Points on a hilly landscape, in no order, each with its height.
From any point a ball rolls to the lowest of the 2 points nearest to it. It stops when none of these is lower. Distance is the straight distance between rows; heights are no part of it.
Z_500 (h 59.8): 125	150	126	102	143	145	112	135	116	131	144	105	133	131	82	128	120	130	127	104	113	134	145	123	125	171	132	105	155	124	129	122	121	147	71	92	99	160	155	120	60	118	159	124	128	76	92	97	150	105	92	134	121	136	78	146	132	150	116
Z_937 (h 42.9): 119	91	134	170	72	166	197	170	101	133	96	185	125	141	156	156	182	135	175	192	122	127	61	158	107	114	124	147	135	134	158	112	116	52	138	208	116	76	121	165	133	97	57	113	115	190	142	194	120	131	118	121	73	137	161	113	140	159	170
Z_997 (h 29.3): 99	80	135	100	144	151	179	155	137	117	150	138	133	110	154	156	133	179	111	159	172	149	136	168	122	83	115	180	82	153	132	129	129	106	151	99	137	177	59	82	179	135	88	163	152	107	67	150	84	183	162	96	139	135	138	130	122	107	131
Z_808 (h 63.4): 183	153	155	156	86	154	136	77	143	119	169	79	134	122	110	128	157	80	86	119	118	143	138	105	136	172	151	87	144	132	125	138	163	159	96	193	86	67	150	113	83	73	162	86	101	141	137	78	129	146	117	118	105	160	82	133	180	132	172
Z_976 (h 58.2): 207	161	164	190	132	134	125	108	103	117	153	115	117	180	117	125	165	111	140	110	90	130	75	150	159	166	84	118	119	91	103	192	161	130	121	184	101	44	162	105	106	128	161	114	98	196	154	95	106	74	138	129	103	109	145	114	185	90	183
Z_898 (h 45.2): 100	155	140	89	74	47	80	81	137	148	137	82	151	86	114	119	49	124	131	64	171	109	142	101	116	175	166	70	144	109	90	108	127	210	138	118	141	146	214	186	124	164	161	136	133	93	196	90	156	104	102	181	150	143	115	159	50	147	127
Z_566 (h 53.6): 115	176	108	100	91	100	81	76	178	137	152	97	114	104	74	141	115	88	117	123	158	140	212	51	100	175	199	95	209	120	184	81	132	150	71	112	93	91	158	122	67	112	179	89	160	113	154	132	135	136	159	114	141	184	109	148	85	121	114
Z_57 (h 67.2): 104	139	88	113	139	151	144	95	186	93	104	126	105	167	117	121	151	109	133	94	148	191	120	116	104	190	99	172	152	92	138	163	135	128	114	144	149	93	95	79	115	133	145	157	160	112	108	96	70	86	130	135	133	129	83	136	172	151	140
Z_854 (h 36.7): 151	93	128	140	192	140	160	158	40	138	156	137	125	139	97	158	92	212	120	149	102	115	114	158	162	53	143	107	88	157	141	132	141	127	103	87	114	198	99	116	61	78	83	147	144	130	83	160	178	190	126	123	138	110	160	91	154	106	97
Z_509 (h 45.5): 107	112	116	113	174	129	132	161	152	89	119	167	147	136	149	154	166	114	119	149	120	123	136	109	148	97	160	168	90	134	151	103	66	86	129	61	183	125	83	118	186	164	117	75	59	114	138	182	123	143	199	48	132	110	169	164	102	98	94
Z_781 (h 36.0): 185	107	126	165	175	134	117	179	131	117	112	164	115	167	115	143	142	133	168	112	84	141	109	123	177	90	137	139	96	103	154	135	105	29	110	128	114	59	120	121	154	143	101	93	99	167	156	192	114	158	175	73	105	99	189	136	122	83	147
Z_725 (h 22.9): 146	80	145	158	134	195	190	151	108	86	111	145	93	104	150	167	128	237	79	168	122	152	98	183	134	98	125	121	81	193	153	169	153	154	130	127	138	188	118	101	112	109	72	194	157	108	56	154	165	202	132	131	70	152	154	118	85	107	160
Z_53 (h 30.4): 105	181	105	122	190	98	115	68	145	146	85	120	154	138	100	100	97	112	119	104	111	151	157	119	163	141	134	142	97	65	150	103	88	172	175	109	220	150	144	140	194	163	142	167	113	150	125	124	141	139	70	146	193	89	91	105	152	115	50
Z_415 (h 53.4): 138	128	148	148	198	139	173	135	144	158	128	198	152	110	135	128	120	150	168	185	126	132	168	98	157	49	154	131	162	158	163	73	96	64	137	116	163	137	93	137	186	109	55	145	114	140	121	178	144	154	146	115	162	154	193	86	101	125	94
Z_183 (h 54.9): 114	164	93	149	118	90	112	97	136	123	128	133	90	161	95	127	142	108	171	60	147	170	125	85	91	217	96	90	199	91	136	92	119	137	134	81	101	115	152	121	44	140	186	106	162	101	159	79	80	58	89	149	130	129	155	171	106	145	149
Z_856 (h 20.4): 169	104	135	116	179	84	132	163	105	163	159	129	163	146	149	127	147	125	146	140	149	93	134	131	162	87	103	166	58	105	110	119	136	48	152	118	146	76	119	137	171	117	92	107	100	178	90	162	120	102	145	117	199	89	179	93	200	99	105
Z_315 (h 13.7): 116	93	146	141	177	151	139	160	104	119	118	139	111	153	170	155	74	188	138	133	136	146	131	187	120	119	69	128	101	172	91	155	159	156	167	93	162	172	115	105	157	142	105	197	134	110	60	114	154	113	116	152	132	126	142	139	133	110	135
Z_674 (h 25.7): 133	167	122	129	181	83	116	104	134	117	126	84	157	131	109	145	63	140	110	121	90	138	169	141	167	134	116	156	101	108	124	131	141	117	139	143	200	104	170	136	211	160	127	157	99	159	130	137	147	140	107	123	180	104	99	91	164	106	62
Z_638 (h 64.3): 93	113	107	130	174	148	142	155	162	137	119	146	109	107	160	142	148	140	171	180	169	152	173	155	96	132	97	143	163	150	98	109	142	64	107	126	130	110	96	96	171	136	148	139	113	92	149	132	105	104	146	115	155	161	175	163	106	160	150
Z_241 (h 47.0): 114	116	133	113	72	68	101	108	161	158	118	141	137	145	155	111	96	139	165	78	137	115	86	104	134	127	91	103	106	104	82	127	97	117	204	124	112	122	126	213	142	155	114	110	153	163	166	129	113	69	100	179	152	80	135	149	92	119	167
Z_173 (h 27.2): 128	110	131	164	121	196	155	181	81	88	100	164	117	115	132	145	199	108	114	158	115	144	101	157	110	132	141	126	130	155	180	150	97	161	111	128	99	158	103	89	84	89	117	128	115	122	115	126	135	128	157	96	36	145	112	144	132	141	144
Z_990 (h 47.8): 96	124	148	109	62	33	94	103	145	157	127	121	139	96	154	133	76	100	158	66	160	97	115	67	111	149	156	107	138	118	110	97	131	165	165	132	117	121	161	204	158	186	118	86	116	115	205	117	123	86	106	170	160	109	150	175	58	157	168
Z_849 (h 19.3): 163	116	129	132	203	107	98	160	110	90	124	79	119	142	114	153	95	155	130	104	116	105	113	192	149	115	117	164	44	103	108	139	142	100	121	123	195	116	157	110	179	157	148	126	86	140	112	151	130	157	129	82	151	128	118	111	162	113	91
Z_165 (h 43.0): 121	132	87	91	81	130	134	88	159	126	141	112	103	117	133	121	69	153	168	108	149	136	159	115	113	108	133	113	156	126	93	136	135	88	124	120	82	100	113	153	111	132	147	126	131	107	137	144	123	135	152	118	167	156	106	120	96	130	129
Z_989 (h 56.7): 130	187	84	115	194	137	136	107	137	114	106	173	122	156	81	141	105	139	140	140	82	174	169	108	152	132	132	84	172	118	172	116	94	99	85	70	107	140	105	96	74	131	146	135	154	72	84	125	139	123	133	132	95	112	112	150	140	114	119
Z_620 (h 12.8): 129	223	133	131	150	114	90	90	159	133	103	138	164	128	125	128	163	53	124	141	145	133	172	54	122	159	177	110	147	154	138	81	94	136	104	97	173	109	132	139	164	116	149	38	68	115	164	82	145	77	123	98	149	115	124	165	156	152	117
Z_653 (h 54.3): 83	139	149	116	142	164	166	115	159	123	77	78	146	101	151	148	111	119	127	140	139	115	147	178	111	128	109	156	121	166	130	122	145	129	145	142	216	135	120	162	207	126	129	147	112	127	111	121	168	144	96	134	156	163	67	121	141	165	87
Z_232 (h 53.5): 191	131	109	73	48	113	71	53	160	103	162	72	112	108	110	174	92	124	126	49	150	125	127	96	124	158	151	74	130	153	122	134	122	101	89	99	82	125	153	180	44	121	187	94	93	91	147	67	123	130	111	121	131	162	71	164	93	122	121
Z_448 (h 46.1): 113	118	126	114	84	120	116	122	136	157	147	75	125	79	129	124	72	145	145	147	140	117	169	106	106	118	139	103	194	160	104	93	153	67	110	138	101	88	155	183	136	125	157	113	100	103	161	144	189	124	131	154	155	194	110	126	61	169	123
Z_152 (h 42.3): 62	88	167	149	75	138	171	126	143	117	60	182	140	117	185	147	119	148	156	164	107	133	62	179	121	138	117	139	115	158	137	133	78	127	205	157	121	142	110	189	154	147	58	141	117	144	175	201	143	135	103	147	60	139	137	146	66	125	163
Z_761 (h 21.1): 104	119	120	163	104	201	145	152	117	96	110	163	115	141	141	121	204	83	65	147	136	152	96	165	108	142	113	164	113	133	168	128	123	206	132	148	159	175	131	89	136	118	162	151	133	100	116	111	145	140	117	100	56	130	69	136	153	193	119
Z_279 (h 57.7): 68	152	164	143	127	134	153	108	131	142	62	95	138	107	189	149	168	72	121	156	158	114	119	135	97	156	86	131	132	176	117	132	141	169	162	170	218	98	128	135	193	134	142	121	114	131	119	73	153	65	100	130	128	149	109	157	173	201	93
Z_940 (h 35.9): 189	144	101	122	120	150	121	83	210	118	125	159	128	170	114	131	137	150	139	106	80	162	114	87	175	82	136	142	106	119	181	149	87	70	151	126	114	83	72	119	105	107	69	120	133	216	108	167	72	176	136	106	109	80	104	97	126	65	150
Z_851 (h 57.1): 88	131	80	133	122	76	66	108	134	136	134	149	112	140	117	103	88	134	151	115	143	149	176	77	102	162	122	102	206	104	115	121	103	137	135	73	81	112	135	117	90	130	172	114	156	103	168	123	111	44	160	147	163	134	195	184	82	125	153
Z_708 (h 28.6): 154	129	130	114	124	119	94	142	136	132	159	103	137	124	125	101	144	95	124	147	117	134	144	88	127	104	143	163	158	106	121	138	136	82	82	162	86	53	119	110	153	113	140	95	100	157	187	192	93	144	235	94	131	147	187	105	113	116	139
Z_645 (h 50.5): 123	156	110	100	71	99	104	86	167	115	138	78	110	99	113	166	86	101	125	78	171	135	177	82	97	171	159	67	178	163	129	102	118	119	79	110	104	94	155	164	59	117	198	86	100	60	165	117	165	143	137	137	134	205	86	196	63	140	141
Z_682 (h 49.5): 133	165	109	128	211	116	134	113	130	108	128	162	116	125	104	152	137	146	113	141	101	128	156	106	148	70	180	114	97	166	170	95	69	120	116	37	196	150	84	131	166	144	116	104	60	128	131	168	163	168	166	71	136	118	129	134	129	98	89
Z_661 (h 37.7): 121	108	159	175	95	155	183	169	138	101	105	195	141	148	157	150	161	128	141	150	73	111	55	163	150	114	108	148	92	135	179	124	67	117	180	162	129	115	123	167	152	140	72	96	95	179	147	178	113	136	99	115	67	119	157	111	106	105	145
Z_28 (h 49.4): 196	128	141	108	144	154	147	110	68	143	145	86	115	163	84	133	93	159	133	83	99	125	105	186	152	114	92	96	95	127	141	122	162	112	141	131	90	156	143	151	63	94	121	151	162	145	46	93	152	144	37	159	131	108	70	109	195	117	116
Z_416 (h 23.9): 163	64	130	69	46	108	108	198	33	143	176	90	148	102	141	131	197	106	132	82	142	117	64	131	141	81	169	114	80	113	59	116	124	109	98	107	58	152	133	149	96	152	168	74	121	65	154	135	86	158	153	137	121	119	102	181	129	134	125
Z_825 (h 42.4): 101	178	131	163	137	98	123	121	145	184	109	145	133	95	154	86	132	66	150	191	136	101	192	62	73	140	144	100	223	161	117	56	118	123	117	144	147	121	141	145	144	117	129	101	118	100	170	115	156	60	125	145	156	155	181	136	119	178	123
Z_267 (h 59.0): 156	116	81	101	41	198	102	82	200	56	120	112	107	155	141	148	148	138	114	68	182	168	107	105	118	133	140	88	131	165	137	156	76	88	119	80	57	136	94	141	58	103	145	111	117	120	88	84	103	120	146	118	92	137	58	134	109	122	194
Z_77 (h 22.3): 118	96	94	131	177	134	158	171	114	118	142	153	150	105	141	120	190	160	88	198	139	118	141	162	110	88	134	183	95	122	167	115	149	110	140	96	176	184	109	76	184	95	86	141	160	130	87	159	105	204	161	109	155	153	170	102	173	124	57
Z_799 (h 41.1): 145	91	105	127	149	108	104	184	118	105	143	156	134	136	128	138	139	150	139	132	119	132	131	127	162	62	178	173	70	100	127	150	91	71	114	91	133	112	110	125	174	158	111	87	95	128	167	219	97	177	223	71	133	100	164	131	110	73	107
Z_441 (h 29.0): 110	62	131	65	52	116	126	172	94	140	162	105	153	113	133	128	152	103	153	94	168	102	113	141	104	103	148	134	86	137	86	107	130	86	113	125	83	132	109	152	134	157	136	74	136	112	161	167	87	152	156	129	136	128	87	145	102	152	129
Z_39 (h 34.1): 83	79	91	99	58	128	112	189	69	126	151	90	125	74	149	122	116	123	136	132	161	101	112	134	84	110	151	137	116	124	58	134	136	118	118	144	68	127	146	155	128	159	155	99	121	83	198	161	128	150	169	144	122	180	120	158	28	160	136
Z_765 (h 5.6): 91	92	153	131	105	118	119	217	47	138	165	113	158	75	122	122	159	112	98	151	141	65	100	188	151	99	134	158	81	113	101	146	153	195	114	131	122	186	171	112	148	142	118	124	141	105	134	151	136	162	151	128	104	114	138	132	139	146	112
Z_214 (h 49.1): 133	141	146	118	152	87	134	118	164	183	147	146	171	116	116	75	114	125	124	167	109	113	175	55	162	62	161	144	137	102	161	100	102	116	157	142	130	115	113	146	177	114	87	120	118	174	170	190	140	138	161	122	165	133	178	71	120	91	117
Z_572 (h 70.9): 81	135	103	104	146	102	110	122	90	178	159	108	119	153	93	98	171	115	125	113	141	180	170	107	97	164	129	181	190	62	123	160	190	163	74	134	103	117	132	45	109	144	186	160	199	99	100	116	45	96	148	96	170	133	144	139	165	123	90
Z_800 (h 19.2): 162	190	129	160	140	109	107	90	180	112	143	140	176	122	122	130	132	84	116	88	131	114	123	42	147	177	175	81	144	124	156	110	98	117	92	82	136	85	121	163	127	129	133	25	57	144	174	82	134	107	145	99	137	70	124	167	135	81	155
Z_897 (h 20.6): 81	91	157	127	76	143	157	140	106	85	70	131	114	164	123	142	112	130	143	87	130	137	33	193	86	160	105	149	93	130	98	142	121	190	171	164	144	159	160	172	160	198	136	139	152	106	170	119	105	135	105	138	63	127	45	158	105	178	121
Z_442 (h 46.8): 78	134	147	146	153	110	148	109	174	181	80	181	137	103	162	113	77	117	178	167	121	119	163	108	105	140	84	87	196	173	111	69	99	80	155	118	176	145	105	179	161	120	119	152	110	101	162	111	197	68	72	157	144	141	181	126	112	164	125
Z_774 (h 30.7): 166	129	94	106	150	119	134	103	201	88	118	152	152	169	114	123	141	113	104	103	99	134	137	88	158	90	178	150	105	109	185	137	60	113	154	100	153	110	76	124	153	140	94	79	90	190	121	191	117	183	184	62	114	84	115	103	133	46	152
Z_837 (h 38.0): 135	207	125	127	178	76	100	90	130	190	123	130	166	133	30	62	113	104	98	182	83	128	175	80	150	134	151	94	180	77	174	69	120	155	147	190	139	132	178	113	128	131	156	161	198	175	144	109	154	161	97	167	157	93	160	84	185	98	70
Z_780 (h 35.1): 136	108	131	90	169	166	126	109	165	81	150	150	110	129	155	170	112	182	86	110	144	146	161	133	148	62	141	144	76	140	132	175	115	157	136	83	150	171	73	61	138	136	99	162	111	112	61	134	123	176	180	73	112	128	117	141	104	53	151
Z_595 (h 50.4): 93	148	103	138	174	114	142	137	128	162	97	197	127	136	132	100	115	109	184	118	125	123	138	105	109	147	94	86	191	148	134	55	91	124	171	77	150	164	113	168	121	131	128	141	186	120	125	98	121	49	62	188	161	92	156	141	122	163	139
Z_478 (h 45.8): 162	91	125	132	124	139	143	162	49	170	158	147	136	127	97	94	100	182	150	120	84	89	116	171	142	102	115	99	124	101	125	110	154	108	140	138	63	182	135	159	80	115	108	159	169	141	103	108	143	153	49	165	137	97	129	80	147	121	109
Z_458 (h 44.9): 176	154	147	138	122	152	95	65	173	97	156	90	117	150	150	160	87	140	89	85	128	127	116	113	169	144	104	119	90	167	131	194	149	156	151	102	134	124	104	121	99	104	110	134	83	161	66	82	161	129	125	136	94	117	78	97	158	68	178
Z_409 (h 55.9): 96	138	86	83	120	47	73	71	184	131	152	141	117	135	93	135	79	117	138	106	137	142	189	43	98	159	180	87	196	87	143	104	108	160	104	68	69	118	153	138	72	130	188	108	177	111	170	140	90	102	176	111	159	139	161	161	89	89	118
Z_695 (h 46.9): 86	112	138	188	115	180	177	146	171	109	80	174	103	99	154	134	139	147	151	183	105	150	113	155	120	141	109	150	141	149	133	141	110	142	172	159	176	175	112	109	169	133	66	200	151	148	133	178	145	156	111	125	86	133	124	136	91	136	127
Z_919 (h 20.8): 92	109	150	164	170	145	128	188	53	130	107	123	128	140	178	149	112	156	148	181	145	126	108	207	131	152	61	112	116	137	78	153	185	159	122	156	147	145	167	108	171	164	129	204	156	111	105	85	147	95	109	165	134	166	194	131	120	162	119
Z_223 (h 40.2): 145	112	160	95	141	155	128	60	180	79	132	122	127	121	167	146	75	185	93	92	109	110	133	121	156	79	124	151	73	177	113	172	132	152	164	90	176	143	97	135	134	129	76	153	79	160	88	142	184	170	139	105	100	117	103	98	86	62	147
Z_809 (h 75.0): 103	160	129	145	141	150	111	132	132	122	119	116	111	119	129	82	129	102	100	190	119	141	159	134	123	158	136	135	194	101	137	148	172	186	100	182	107	110	131	74	124	114	147	169	150	138	131	121	125	112	155	134	109	153	147	112	147	139	151
Z_507 (h 52.6): 133	170	129	155	149	122	119	108	134	146	118	171	128	157	120	89	112	113	160	76	104	139	116	97	113	202	89	68	173	120	141	87	86	133	144	93	131	120	127	170	100	121	131	103	165	117	156	62	125	45	65	184	133	84	153	166	132	154	195
Z_423 (h 37.1): 193	187	142	178	147	135	147	97	143	149	129	181	160	171	97	127	198	96	104	136	65	118	92	98	192	149	182	113	140	102	203	123	79	151	153	167	124	87	121	127	133	91	128	74	84	203	158	136	102	138	134	101	90	83	126	114	193	75	155
Z_40 (h 32.1): 166	133	148	172	101	144	158	149	154	173	107	171	142	130	134	102	178	85	134	125	79	108	83	118	140	132	162	107	130	143	150	106	73	110	148	149	114	103	128	160	129	88	96	64	76	189	164	166	145	124	118	115	89	92	133	147	152	103	156
Z_197 (h 17.7): 162	83	133	93	85	151	99	179	37	142	191	104	141	126	125	120	148	129	101	87	135	132	82	156	144	124	136	94	107	105	49	135	143	135	125	113	25	171	157	130	58	123	151	123	135	89	122	106	122	105	116	142	122	103	131	153	160	129	139
Z_812 (h 38.2): 155	90	104	100	104	178	115	84	178	112	149	115	85	130	141	155	74	178	135	107	123	142	152	130	145	89	116	173	104	123	95	185	159	45	130	131	75	88	99	128	124	131	103	161	127	143	91	128	76	164	160	114	170	132	110	89	115	107	125
Z_244 (h 32.2): 96	143	149	173	119	138	151	190	89	152	92	172	129	115	175	134	184	88	141	186	105	77	80	171	116	141	94	113	135	195	127	96	99	143	138	136	158	143	139	160	136	101	112	109	104	120	120	112	169	70	85	153	95	102	176	154	140	180	142
Z_637 (h 25.4): 145	182	134	140	126	122	123	103	189	83	102	143	146	136	106	99	134	106	79	79	105	122	106	96	153	142	173	124	107	120	178	129	79	127	132	86	155	122	89	166	137	131	104	60	54	163	172	165	130	159	155	84	109	87	106	131	114	92	152
Z_476 (h 60.8): 195	174	184	166	92	131	134	102	137	120	169	72	103	140	119	134	155	92	115	117	106	122	115	118	149	188	95	115	141	110	100	183	178	172	105	211	99	31	170	112	105	139	179	83	79	195	157	73	117	108	105	139	111	177	109	110	157	104	176
Z_766 (h 61.9): 154	106	124	92	62	197	129	93	191	61	129	102	132	141	123	157	153	119	102	100	180	176	102	138	95	138	126	133	126	171	162	180	124	141	101	141	94	137	95	93	78	105	148	119	110	106	70	110	130	151	143	110	58	137	21	133	133	132	184
Z_293 (h 40.3): 140	138	116	101	111	139	135	74	212	110	122	134	127	162	131	92	101	119	136	63	98	168	99	103	144	115	110	133	123	94	145	170	106	132	183	133	125	113	106	142	135	131	101	142	147	176	129	145	71	130	103	122	129	82	83	88	97	105	151
Z_795 (h 69.1): 109	134	101	106	120	102	131	130	137	137	115	135	83	163	74	97	184	102	136	94	150	191	103	103	97	181	104	205	164	63	140	124	173	157	101	169	137	103	131	63	116	158	173	146	186	118	117	97	12	97	129	110	163	146	77	139	191	178	99
Z_9 (h 27.1): 178	91	145	115	67	139	111	110	108	115	165	87	113	123	154	116	123	130	98	109	114	97	92	155	152	126	122	161	62	87	77	203	188	147	162	186	78	125	161	132	96	138	111	155	147	192	109	111	87	143	131	132	113	114	97	79	147	105	124
Z_87 (h 21.0): 159	79	147	96	80	148	97	178	34	139	189	104	120	138	133	128	150	142	98	94	131	112	82	188	137	114	120	170	57	107	64	173	183	165	129	153	62	154	153	103	78	133	134	143	159	115	85	87	90	143	128	126	101	93	100	111	181	99	120
Z_764 (h 13.6): 99	115	142	137	143	135	138	195	101	148	148	114	138	97	124	117	170	104	120	184	143	98	138	148	132	113	148	158	94	129	118	136	163	139	118	140	145	139	121	97	160	107	115	120	118	124	133	145	131	143	159	113	124	131	161	120	134	143	95
Z_482 (h 50.6): 116	143	144	157	168	166	178	105	180	110	63	128	114	119	136	147	107	146	122	151	112	156	140	151	134	139	122	126	131	148	177	117	123	142	154	125	213	171	102	151	167	130	106	181	116	151	128	158	167	168	75	134	102	134	86	95	101	124	135
Z_428 (h 56.4): 193	115	122	91	52	153	97	33	214	64	144	96	115	122	123	149	105	121	116	35	160	131	95	85	125	136	161	85	97	143	151	152	91	121	122	81	76	151	112	159	61	117	133	106	125	137	114	79	73	125	118	117	112	96	39	117	107	115	143
Z_71 (h 72.8): 91	153	108	97	173	119	65	104	112	137	156	101	142	136	120	107	136	114	118	171	151	150	187	97	98	143	125	159	201	89	105	168	163	155	68	136	98	109	122	49	110	122	186	157	157	87	94	100	125	101	170	117	152	158	160	134	172	113	131
Z_529 (h 55.4): 174	148	154	158	148	145	140	156	85	128	125	124	115	176	115	122	167	118	146	89	88	121	82	180	154	159	79	128	106	99	129	154	148	136	141	204	149	83	156	118	110	122	140	139	126	195	107	96	113	98	69	155	101	102	110	105	197	134	140
Z_368 (h 34.3): 124	213	122	119	155	67	110	64	170	185	104	106	153	122	67	78	89	115	115	104	73	143	185	87	169	139	138	106	135	72	166	75	105	177	137	142	158	149	175	151	125	147	139	166	169	149	137	121	157	155	69	166	151	106	98	72	123	99	65
Z_601 (h 57.8): 181	105	139	147	184	152	195	126	135	130	129	162	120	106	136	184	139	208	139	197	143	136	180	129	125	43	159	146	122	176	153	96	165	24	95	102	162	114	67	97	165	89	76	137	122	131	66	171	132	179	172	107	164	152	173	92	124	145	106
Z_807 (h 62.0): 123	96	132	166	166	155	182	151	115	133	123	140	111	84	148	167	146	153	167	235	188	146	200	134	99	89	151	151	160	182	126	119	143	49	91	122	143	130	53	60	197	125	101	161	136	78	89	151	115	159	172	117	145	178	195	143	76	147	126
Z_773 (h 52.5): 147	150	137	133	154	132	152	143	86	141	125	84	135	155	99	120	127	154	128	87	93	122	103	200	145	159	75	142	112	95	123	143	171	173	157	175	147	153	169	130	89	109	120	179	187	137	82	101	127	107	32	154	122	111	62	96	208	132	112
Z_527 (h 14.4): 131	68	164	127	157	152	139	158	82	93	143	108	121	142	185	153	111	187	82	152	154	121	98	209	120	97	95	142	59	204	119	162	186	172	125	116	169	205	146	106	103	110	97	197	147	95	47	106	188	154	114	132	82	131	136	121	146	118	127
Z_604 (h 14.5): 133	83	168	130	123	134	92	188	20	123	170	101	157	144	159	144	191	134	69	144	157	96	63	193	135	110	117	180	56	121	114	168	163	167	109	130	96	155	147	64	101	135	131	127	137	77	75	101	114	131	166	115	103	129	124	128	189	119	125
Z_495 (h 37.6): 104	171	151	160	88	119	152	148	130	160	81	201	141	92	163	96	191	52	145	180	115	64	141	89	112	136	156	106	196	176	118	69	67	139	157	167	159	146	140	166	167	100	92	94	73	119	169	128	177	77	108	145	122	107	182	168	145	156	121
Z_356 (h 12.2): 142	102	135	135	195	91	130	151	125	103	132	121	134	157	180	158	131	142	137	120	139	109	103	163	139	122	92	192	41	129	126	176	155	100	162	124	201	86	121	116	205	153	102	126	116	179	74	149	106	114	127	118	156	109	141	115	164	98	121
Z_6 (h 53.2): 115	173	104	138	198	150	137	135	142	136	94	193	116	143	101	122	128	128	129	180	94	145	184	89	147	104	191	85	177	133	162	71	66	108	98	87	152	164	89	125	131	105	123	107	107	107	140	143	165	158	131	100	103	129	153	141	114	141	99
Z_967 (h 41.7): 170	55	134	145	122	124	149	186	30	167	155	118	124	128	112	134	98	209	133	163	105	74	121	201	145	81	125	107	75	144	102	99	158	91	120	118	100	182	121	161	71	83	98	151	144	131	130	153	186	170	93	170	143	117	177	79	109	133	107
Z_274 (h 32.8): 168	107	134	135	76	156	119	90	158	124	165	92	83	104	175	123	102	126	113	135	124	136	127	110	124	113	119	162	113	110	83	207	185	120	137	195	99	39	135	124	125	118	121	165	128	184	111	128	103	155	159	136	152	135	120	72	128	108	138
Z_798 (h 21.6): 148	114	135	117	184	102	130	179	92	144	145	108	152	146	88	109	138	118	147	180	119	127	161	150	136	110	124	150	116	96	134	127	154	89	88	146	146	61	146	97	167	121	147	121	113	145	175	159	99	162	172	124	162	163	177	104	148	137	81
Z_918 (h 41.8): 133	162	139	96	195	54	101	125	88	185	154	126	159	151	81	88	68	114	113	157	100	86	183	90	157	104	128	104	164	102	128	89	118	151	127	131	119	150	151	135	138	146	126	159	179	135	136	127	163	143	113	152	173	114	184	102	173	95	75
Z_342 (h 61.0): 44	104	149	118	127	118	131	158	115	140	94	118	143	92	174	132	157	104	155	161	167	102	157	123	74	133	80	140	185	184	78	135	156	132	132	142	151	113	118	130	172	145	135	128	128	86	135	107	145	65	133	160	148	157	138	144	129	200	149
Z_34 (h 38.7): 59	77	74	93	52	116	113	124	113	150	133	90	97	62	97	102	55	158	119	136	161	108	147	137	106	125	161	145	161	93	72	136	183	157	106	137	55	148	165	153	105	149	162	143	182	96	179	169	138	178	156	157	163	194	136	120	26	161	132
Z_323 (h 26.6): 107	144	142	219	171	142	126	210	46	130	103	150	103	109	165	139	144	120	133	188	120	97	93	195	138	149	62	97	111	156	99	121	134	157	99	136	131	134	166	100	135	105	129	174	127	122	115	99	168	54	110	145	113	120	230	139	150	176	128
Z_555 (h 63.5): 58	122	121	112	150	105	124	157	92	144	107	124	110	136	151	111	155	98	163	112	167	127	133	139	78	160	77	110	182	145	75	103	131	121	107	119	134	137	140	132	142	164	169	99	159	43	126	65	110	29	125	162	172	134	141	184	141	206	130
Z_32 (h 42.2): 92	115	105	88	56	81	106	98	110	167	117	69	113	76	99	122	85	135	132	121	172	105	162	107	93	151	137	117	182	115	95	81	153	164	105	134	101	124	190	177	80	166	188	115	150	87	190	137	165	122	100	182	171	190	120	156	46	182	120
Z_306 (h 62.4): 108	134	123	102	185	145	122	165	78	143	138	117	141	145	116	146	122	116	169	93	146	147	142	152	93	144	83	107	164	158	100	103	122	74	67	73	127	134	135	113	104	132	193	107	125	39	97	78	144	68	107	148	158	137	112	174	147	174	121
Z_863 (h 30.1): 154	98	127	174	146	168	185	169	77	104	119	179	123	115	123	137	150	197	76	183	96	116	99	176	137	84	151	120	87	140	203	126	161	129	121	126	135	206	80	98	106	60	71	157	154	162	92	170	171	208	139	112	89	129	155	76	123	118	138
Z_221 (h 64.6): 138	130	128	98	79	171	116	67	170	85	126	80	115	167	140	131	128	132	105	69	194	184	96	147	93	171	89	159	116	128	139	194	152	142	122	163	121	125	122	63	76	121	174	171	130	95	73	65	84	110	126	124	91	139	16	138	148	124	159
Z_905 (h 6.3): 90	199	119	129	97	71	103	100	167	131	133	115	136	110	125	96	181	60	111	114	190	117	177	57	106	185	176	124	154	139	160	93	119	197	132	114	166	123	137	98	137	135	146	91	135	89	155	83	127	80	120	123	149	125	118	177	121	192	131
Z_188 (h 43.9): 142	121	123	136	57	99	119	38	212	110	105	131	100	131	137	122	57	125	156	77	103	129	60	64	138	133	101	111	125	98	105	162	116	116	187	133	101	95	124	174	121	143	119	137	147	184	177	122	131	112	112	166	139	130	136	103	70	100	152
Z_827 (h 45.4): 103	140	111	116	139	68	114	145	129	159	156	126	151	117	98	62	108	123	124	117	127	106	150	94	139	106	147	117	147	60	111	108	111	151	130	136	107	126	149	133	168	142	118	138	158	148	160	163	115	130	131	128	170	92	164	97	117	101	132
Z_588 (h 15.2): 92	107	112	136	106	170	131	174	106	100	106	129	116	130	107	143	139	126	119	134	115	143	84	189	103	158	114	159	96	111	151	159	127	186	139	154	154	190	164	129	134	160	124	166	169	103	152	128	109	191	121	125	66	126	57	142	127	173	89

Where does a ball stop that starts at each point below?
Z_442 => Z_315
Z_241 => Z_905
Z_601 => Z_356
Z_989 => Z_765
Z_976 => Z_315
Z_458 => Z_765
Z_165 => Z_765
Z_572 => Z_645
